The views of a scene show one set of named points, each view turned or mirrored, shifted and resized as a whole, with a little noise and some points left out.
In the rows, 128 means zero.

Scene 1
View 1
<109>: [120 119 152 130 100 121 167 149 158 134 132 161 112 111 147 111 151 123
 114 160 134 115 143 147 166 111  96 125 121  84 138 147 105 170 123 107
 154 120 146  98 104 122  62 161 157 108 153 152 111 122 117  82 172 198
 135 122 113 149 182 127 136 141  85 101 115 139 163 151 143 162  73 140
 108 142 125 151 121]
<154>: [128 143 154 135 119 110 159 118 132 175 137 167 111  87 146 106 171  90
 129 137 136 141 151 151 137 122 100 125 114  72 111 116  93 152 118 107
 173 128 124 100 128 135  57 172 147  89 136 156 100 101 120 119 158 190
 148  87 115 123 153 110 117 162 123 121 127 131 149 136 197 161  59 152
 114 133 118 139 128]
<4>: [139 136 127 135 100 117 173 145 136 165 183 170  91 124 107 116 129 132
 124 181 128 108 138  99 120 120 128 154 112 119 150 157  95 127 149 153
 171 103 109  97 117 120  51 159 123  84 172 153 140 117 132 103 136 199
 160  97  93 126 152 136 137 157 124 123 122  91 139 135 139 135  71 117
 101 132 150 140  87]
<126>: [128 151 119 130 112 103 160 131 140 172 178 163  95 114 121 118 126 108
 146 169 135 122 150 110 106 116  95 154 123 111 137 136  84 126 127 142
 181  92  98 102 117 139  61 164 135  59 171 165 147 109 142 116 133 209
 155  81  96 103 147 137 136 167 135 148 132  96 165 135 171 152  68 142
  98 123 149 140  97]
<217>: [134 113 156 136  94 127 178 144 137 152 141 172 112 116 132 106 162 133
 104 154 117 121 142 139 159 120 140 138 102  96 136 147 113 159 160 117
 153 133 146  97 122 101  46 163 134 133 142 146  93 119 106  92 168 186
 146 124 111 163 174 119 123 145  97  90 115 125 123 143 132 141  63 116
 108 144 122 143 110]
<182>: [144 148 139 131 112 116 169 126 127 181 175 172  90 108 111 113 151 109
 127 167 126 116 140  98 117 119 128 150 111 103 139 139  97 122 147 148
 173 118 107 101 128 135  55 169 119  82 156 155 127 112 124 116 126 188
 161  81  98 118 148 126 119 162 135 114 123  97 129 127 171 129  67 125
 107 128 140 133  99]
<140>: [148 126 140 146  99 113 175 130 113 194 178 179  98 119 107 107 159 126
 117 155 114 122 146 111 118 133 160 167  97 121 130 143 106 126 177 143
 175 125 111  99 143 110  37 166 102 107 150 153 110 113 123 124 135 183
 170  95 100 136 141 119 114 165 144 119 125  92 106 126 150 125  52 109
 105 126 136 132  91]
<170>: [136 144 149 145 119 108 162 114 120 193 156 172 107  90 129 106 173  95
 131 140 131 138 153 139 121 126 125 144 106  90 109 120  93 137 143 123
 181 125 111 106 143 125  48 176 128  89 139 160 102 104 123 132 147 184
 160  78 113 117 140 108 110 170 142 130 130 117 133 128 195 144  55 144
 111 123 124 132 116]
<225>: [124 144 162 136 127 110 159 109 126 180 126 166 117  75 155 103 185  80
 133 126 135 145 156 164 141 117  96 122 114  66  99 108  91 156 117  99
 179 129 126 104 135 133  57 176 151  96 125 160  91 100 118 125 163 185
 143  80 123 121 153 104 106 168 123 122 133 137 150 135 217 166  53 159
 118 130 110 140 135]
<131>: [115 118 146 142 104 112 166 139 144 164 137 164 118 111 147 103 161 120
 131 144 130 131 153 157 150 121 113 140 117  92 117 129  94 162 129 102
 165 119 138 100 116 114  52 163 147 114 144 159  98 109 123 106 177 198
 143 118 117 145 161 120 128 154 108 125 126 129 152 144 154 164  57 137
 106 136 119 146 121]
<67>: [ 95 104 140 148  96 106 170 146 145 171 126 161 126 120 157 100 156 127
 142 134 132 145 164 186 148 125 110 154 112 103 104 126  79 174 132  83
 173 109 143 103 122 102  47 165 149 125 143 169  93 107 134 116 197 207
 142 136 121 147 150 119 141 157 110 165 131 128 160 153 143 184  41 142
  98 133 113 157 125]
<161>: [127 130 177 117 112 130 171 142 160 114 108 159 114  89 157 111 179 105
  91 151 131 117 135 149 189  98  91  88 120  49 140 149 119 177 109 106
 142 149 166 100  99 131  71 159 169 116 136 143  90 126  92  66 176 181
 125 111 121 163 208 121 120 128  67  47 104 165 147 147 163 151  86 147
 122 158 114 146 138]
<64>: [ 94 129 135 121 112 111 156 149 177 123 127 150 114 108 160 116 133 112
 144 160 143 124 147 161 153 102  57 120 136  80 136 136  82 175  88  94
 167  96 142  98  87 138  74 159 177  80 157 167 130 116 137  83 179 220
 124 122 115 130 180 140 157 147  82 133 122 142 200 162 158 189  74 161
 102 141 128 159 125]
View 2
<64>: [146  89 144 114 118 135 154 132 127  87 120  91 120 107 125 135 201 144
 100  99 139 109 136 123 121 130 132 112 145 133 111 121 142 113 122 105
 147 114 142 112 134 130 101 132 145 128 125 147  91 118 118 139 149 114
 104 101  90 108 145 136 141  88 128 121 111 150 112 112 131 114 150 111
 113 114 140 121 120]
<140>: [115 119 151 137 140 150 139 154 121  95 132 113 146 118 152 113 116 139
 112 159 118 152 168 131 141 123 123 135 146 135 114 132 122 136 134 132
 130 137 107 146 134 148 144 148 159 120  96 119 114 110 133 141 146 133
 109 142 121 150 148 120 147  93  93 102 123 165 120 104 144 130 146 124
 125 137 137 131 129]
<217>: [137 101 152 144 134 130 151 153 124 101 122 116 128 112 128 122 146 145
 114 126 130 139 149 135 124 142 135 122 161 149 111 118 134 124 134 118
 130 138 119 145 129 133 119 131 152 125 117 116 103 110 128 135 147 124
 112 127 126 130 157 140 147  73 110 120 107 163 106 107 133 103 145 121
 100 119 156 124 131]
<161>: [156  96 151 141 134 118 154 132 133 116 103 123 123 120 110 154 165 148
 124 111 144 106 116 132 125 155 134 111 169 158 102 122 146 104 131 109
 125 133 121 137 117 135 122 126 142  99 147 137  97 117 119 132 148 116
 120 117 121 127 157 144 155  83 129 129  99 172  98 102 131 103 146 124
  79 124 165 120 137]
<131>: [135  99 155 125 128 136 152 148 128  96 128 106 124 113 129 124 157 142
 110 130 131 128 150 127 125 130 127 120 147 144 109 119 131 122 132 115
 135 129 111 131 134 126 120 131 157 126 114 129 105 117 129 138 154 122
 108 114 114 122 150 136 149  85 110 114 111 163 105 112 130 111 145 121
 109 125 139 124 122]
<182>: [119 121 146 132 139 154 136 141 123  94 124 108 152 122 153 125 127 138
 109 153 124 138 162 127 147 122 120 135 143 128 110 137 125 128 134 130
 134 129 114 137 135 153 148 152 153 110 102 131 114 116 124 142 139 128
 107 140 108 152 142 113 147 107 100  98 128 163 127 101 146 138 151 123
 132 141 134 131 128]
<67>: [131  96 161 119 119 133 159 158 123  90 140  99 112 106 128 107 166 143
 105 125 132 134 157 129 116 124 124 115 143 145 111 109 129 126 129 113
 138 132 111 128 140 109 109 125 165 142 108 123 106 117 133 140 160 119
 104 103 117 111 152 142 149  74 108 114 111 158 102 118 125 104 139 118
 111 114 131 126 117]
<4>: [121 110 139 135 134 153 137 141 118  89 123 108 149 117 156 119 143 139
 102 137 117 145 165 131 142 125 132 136 143 127 117 134 132 128 130 129
 135 126 135 132 133 160 130 154 142 123 103 125 103 108 125 141 134 130
 106 142 105 147 145 120 139  96 107 108 125 152 129 103 147 131 152 116
 133 132 146 128 131]
<109>: [144  97 148 134 128 131 150 139 125  99 115 110 127 112 124 135 169 143
 108 114 134 122 139 132 124 138 137 118 155 144 110 119 140 115 128 112
 135 127 130 132 128 138 116 133 144 119 127 133  97 113 122 136 147 119
 110 119 110 124 153 138 145  84 122 123 109 160 110 107 134 109 147 118
 102 119 154 123 132]
<170>: [126 114 156 119 135 147 146 145 133  96 131 105 134 122 138 125 134 136
 113 156 134 125 150 120 133 120 111 123 141 136 102 130 122 122 134 123
 132 129  94 131 138 128 144 137 167 107 108 136 118 129 128 144 155 123
 108 115 112 136 143 122 158 106  99  95 126 170 110 105 135 133 145 126
 117 141 125 133 121]
<225>: [138 108 162 113 131 139 151 142 139 103 129 103 122 119 125 134 154 139
 117 147 146 108 135 117 127 122 112 115 142 141  95 124 124 115 133 115
 130 126  91 125 135 113 139 126 168 104 122 149 116 136 124 143 161 116
 107  99 113 123 144 129 165 107 108 101 119 170  98 106 126 124 143 129
 106 137 124 128 116]
View 3
<154>: [157  66 143 120 121 119 126 181 144 101 114 147 127 133 114 146 132 159
 150 165 139 141 115 145 125 182 126 104 103 132 153 161 146 149 142 169
 152 131 189 134 122  93 105 114 134 124 129  98 142 123 205 148  82  85
 120  94 115 135  98 144 184 117 125 115 143 164 104 183 168 120 100 132
 100 115 160 141 121]
<170>: [164  61 140 116 103 132 132 199 149 100 116 172 148 119 137 156 134 145
 155 166 172 164 106 157 122 156 132 102 111 137 147 184 153 138 154 172
 149 117 214 159  91  92 122  98 121 128 131  83 155 115 172 123  74  67
 121  92 127 139  85 158 172 123 115 105 123 153  84 193 151 135 103 143
  91 124 159 152 114]
<64>: [160  62 115 133 125 126 140 186 152  96 123 176 122 143  92 139 131 179
 136 173  92  98 106 115 144 195 132  53 128 111 144 156 104 138 138 134
 170 146 137 109 144 116  66 136 154 105 144 159 131 130 243 180  66 106
 130  81 117 130 108  98 204 126 135 126 178 163 144 198 215 111 110 101
  64 123 204 166  87]
<109>: [134  76 140 124 110 118 126 171 162 106 120 154 110 131 113 111 136 170
 135 147 102 129 137 120 130 190 134  74 125 120 155 134 116 126 120 148
 161 133 139 133 140 134  90 125 149 111 160 140 151 125 227 161  72 129
 122  76 111 141  93 118 199 126 119 123 154 166 113 169 170 106 107 133
  74 142 180 161  90]
<131>: [151  70 141 121  98 115 124 184 158 105 119 163 123 127 125 136 134 161
 135 163 123 141 126 131 132 179 141  85 117 125 147 153 131 144 134 163
 159 138 159 142 129 131 109 107 137 119 150 129 148 130 205 146  66 106
 121  74 117 149  84 134 191 135 120 120 142 158 105 193 164 112 105 140
  81 136 182 149  99]
<4>: [119  65 120 127 103 148 154 205 177 105 123 201 146 130 134 119 149 146
 154 150 146 153 118 148 117 143 123  51 135 128 160 161 123  76 135 132
 138  92 183 185  75 109 104 116 122 108 166 103 163  99 186 112  74 104
 124  75 119 112  90 128 172 119 109 109 132 142  85 157 142 135 118 133
  56 155 164 200  70]
<225>: [173  65 151 118 121 110 121 174 132 104 111 133 125 128 116 157 132 161
 151 169 145 143 111 140 122 188 131 119  97 131 148 167 158 166 147 180
 153 143 198 119 135  90 115 108 137 129 117  97 139 128 210 157  81  80
 122 101 120 145  96 151 181 116 134 111 142 171 108 194 172 119  95 134
 114 103 159 124 136]
<182>: [126  69 130 124 114 145 147 196 168 104 119 177 147 126 137 129 143 139
 160 154 158 156 115 154 112 153 119  79 124 134 159 163 139  91 136 150
 136  92 204 172  76  94 112 110 120 113 150  80 159  96 180 115  81  92
 118  86 119 117  96 143 168 113 107 103 125 151  84 159 138 136 110 134
  74 139 149 184  90]
<217>: [132  79 152 122  88 105 117 175 168 109 122 157 107 124 134 113 133 163
 138 146 107 150 144 127 126 178 147  84 122 120 153 129 127 126 119 158
 158 130 145 160 128 155 110 105 141 114 173 129 154 124 204 140  66 136
 114  63 109 154  70 135 193 147 100 122 138 166  90 172 141 102 104 157
  79 158 173 158  90]
<126>: [148  54 108 124 117 155 163 213 163  95 122 206 160 133 119 148 144 146
 156 169 157 133  96 151 123 156 116  54 129 131 154 187 125  98 155 137
 149 103 203 160  78  78  94 122 124 110 142  99 145 105 193 127  76  74
 129  88 125 107 109 122 171 110 121 107 146 144 110 182 174 146 117 109
  62 131 169 193  85]
<161>: [130  93 160 126 135  99 107 145 148 117 127 104  87 138  97  99 137 178
 146 150  80 133 149 121 120 206 129 109  99 113 161 107 127 125 101 160
 147 135 149 108 169 115  88 127 160 114 147 128 139 126 252 180  82 140
 111  93  96 143 108 125 193 108 116 125 161 181 118 142 169  94  96 142
 105 123 151 136 118]
View 4
<126>: [138 107 103 156 136 114 115 122 127 140 129 179 142 162 115 115  93 115
 124  90 105 152 116 120 151 152  88 135 122  88 130  99 134 159 129  75
 122 117 162 116 121 179 128 135 138 134 109 148 112 140 194  95 119 109
 114 162 117 128 138 127 133  77  83 138 158 139 105 114 110 109 138 138
 164 111 151 145 142]
<161>: [150 141 128 132 136 110 131  97 111  94 128 161 120 105 176 127 164 147
  95 106 119 130 133 143 211 165  95 174 106 114 164 126 141 142 122 125
 175 144 113 125 157 119 126  71  91 161 129 134 113 131 136 152 141 112
 118  96 101 130 124 169  75 126  97 139 116 118 155 102  98 117 160 170
 109  92  99 140 160]
<64>: [140 118 100 139 127 120 142  96 103 114 133 184 127 108 158 120 104 124
 111  79 108 131 127 148 170 167  45 157 109 107 153  86 143 146 118 101
 158 137 167 121 129 168 116  83 121 167 141 154 117 158 159 102 136  98
 125 111 105 153 109 133 122 137  65 146 117 132 122 101 119 133 150 167
 154  94 124 145 188]
<182>: [135 123 112 167 146 109 106 121 133 123 125 166 136 168 119 119 125 120
 111 104 108 150 114 107 162 146 120 140 116  92 127 116 133 159 131  80
 121 120 139 121 125 161 133 139 123 122  99 132 103 125 191 114 124 124
 114 157 108 116 147 146 117  61  98 127 164 138 112 116  95  98 138 139
 148 126 142 144 121]
<225>: [132 130 124 128 143 150 109  89 129 119 162 150 146 137 139 133 141 134
 136 121 137 139 111 118 176 161 109 148 110  83 161 113 173 148 134 110
 137 132 151  97 154 129 137 101 129 152 134 125 119 152 148  89 142 121
 125 116 127 124 154 149 123 115  93 143 138 143 127  97  71  90 150 174
 157 135 155 122 151]
<67>: [135 141  94 160 157 142 133  77 124 104 131 147 107 113 166 135 136 115
 115 108 107 131 115 121 156 141  83 146  97  98 137  77 157 155 115  96
 135 134 162 121 122 155 129  82 126 151 158 128 116 158 171  89 142 127
 151 113  86 151 123 152 156 129  74 126 120 165  94  95  87 122 151 175
 173 152 135 139 160]
<140>: [138 134 110 182 161 116 108 112 141 116 120 151 117 165 128 123 143 112
 105 117 102 155 110  97 157 130 139 135 110  90 114 114 133 163 128  77
 113 117 134 130 117 158 138 136 123 114 111 117 101 121 201 116 126 142
 128 157  91 115 148 161 132  57 102 113 162 154  95 118  80  99 137 141
 152 154 137 147 100]
<154>: [134 125 118 138 143 137 113  98 126 122 154 159 141 140 136 129 137 133
 124 114 128 141 118 120 173 161 105 145 112  89 150 113 159 150 129 102
 132 131 149 107 145 140 135 104 126 150 126 130 121 145 159  97 137 118
 123 129 120 126 149 150 120 102  89 141 142 141 120 102  81 100 145 168
 154 129 149 127 147]
<109>: [146 132 106 153 140 111 135  99 112 103 122 167 115 116 162 126 137 127
  96  99 105 135 128 135 185 156  84 159 103 110 145 104 136 148 118 103
 157 136 141 131 134 149 125  89 109 150 133 143 112 138 164 132 135 114
 122 113  92 140 119 158 108 118  82 134 124 133 127 104 106 125 153 159
 135 106 112 146 158]
<170>: [130 125 123 151 150 135 102 101 139 124 144 149 142 158 127 130 138 124
 128 121 129 150 110 104 164 150 124 141 112  79 139 113 158 154 132  92
 118 127 148 107 139 141 141 119 132 133 119 123 115 139 173  93 133 128
 122 142 117 116 158 150 131  80  97 134 155 145 109 103  75  90 142 159
 162 145 156 128 128]

Which points are out of place in each view (at most two, in the order of its rows)? Write none if all are in place.
view 1 | <217>
view 2 | <182>
view 3 | <170>, <161>
view 4 | none
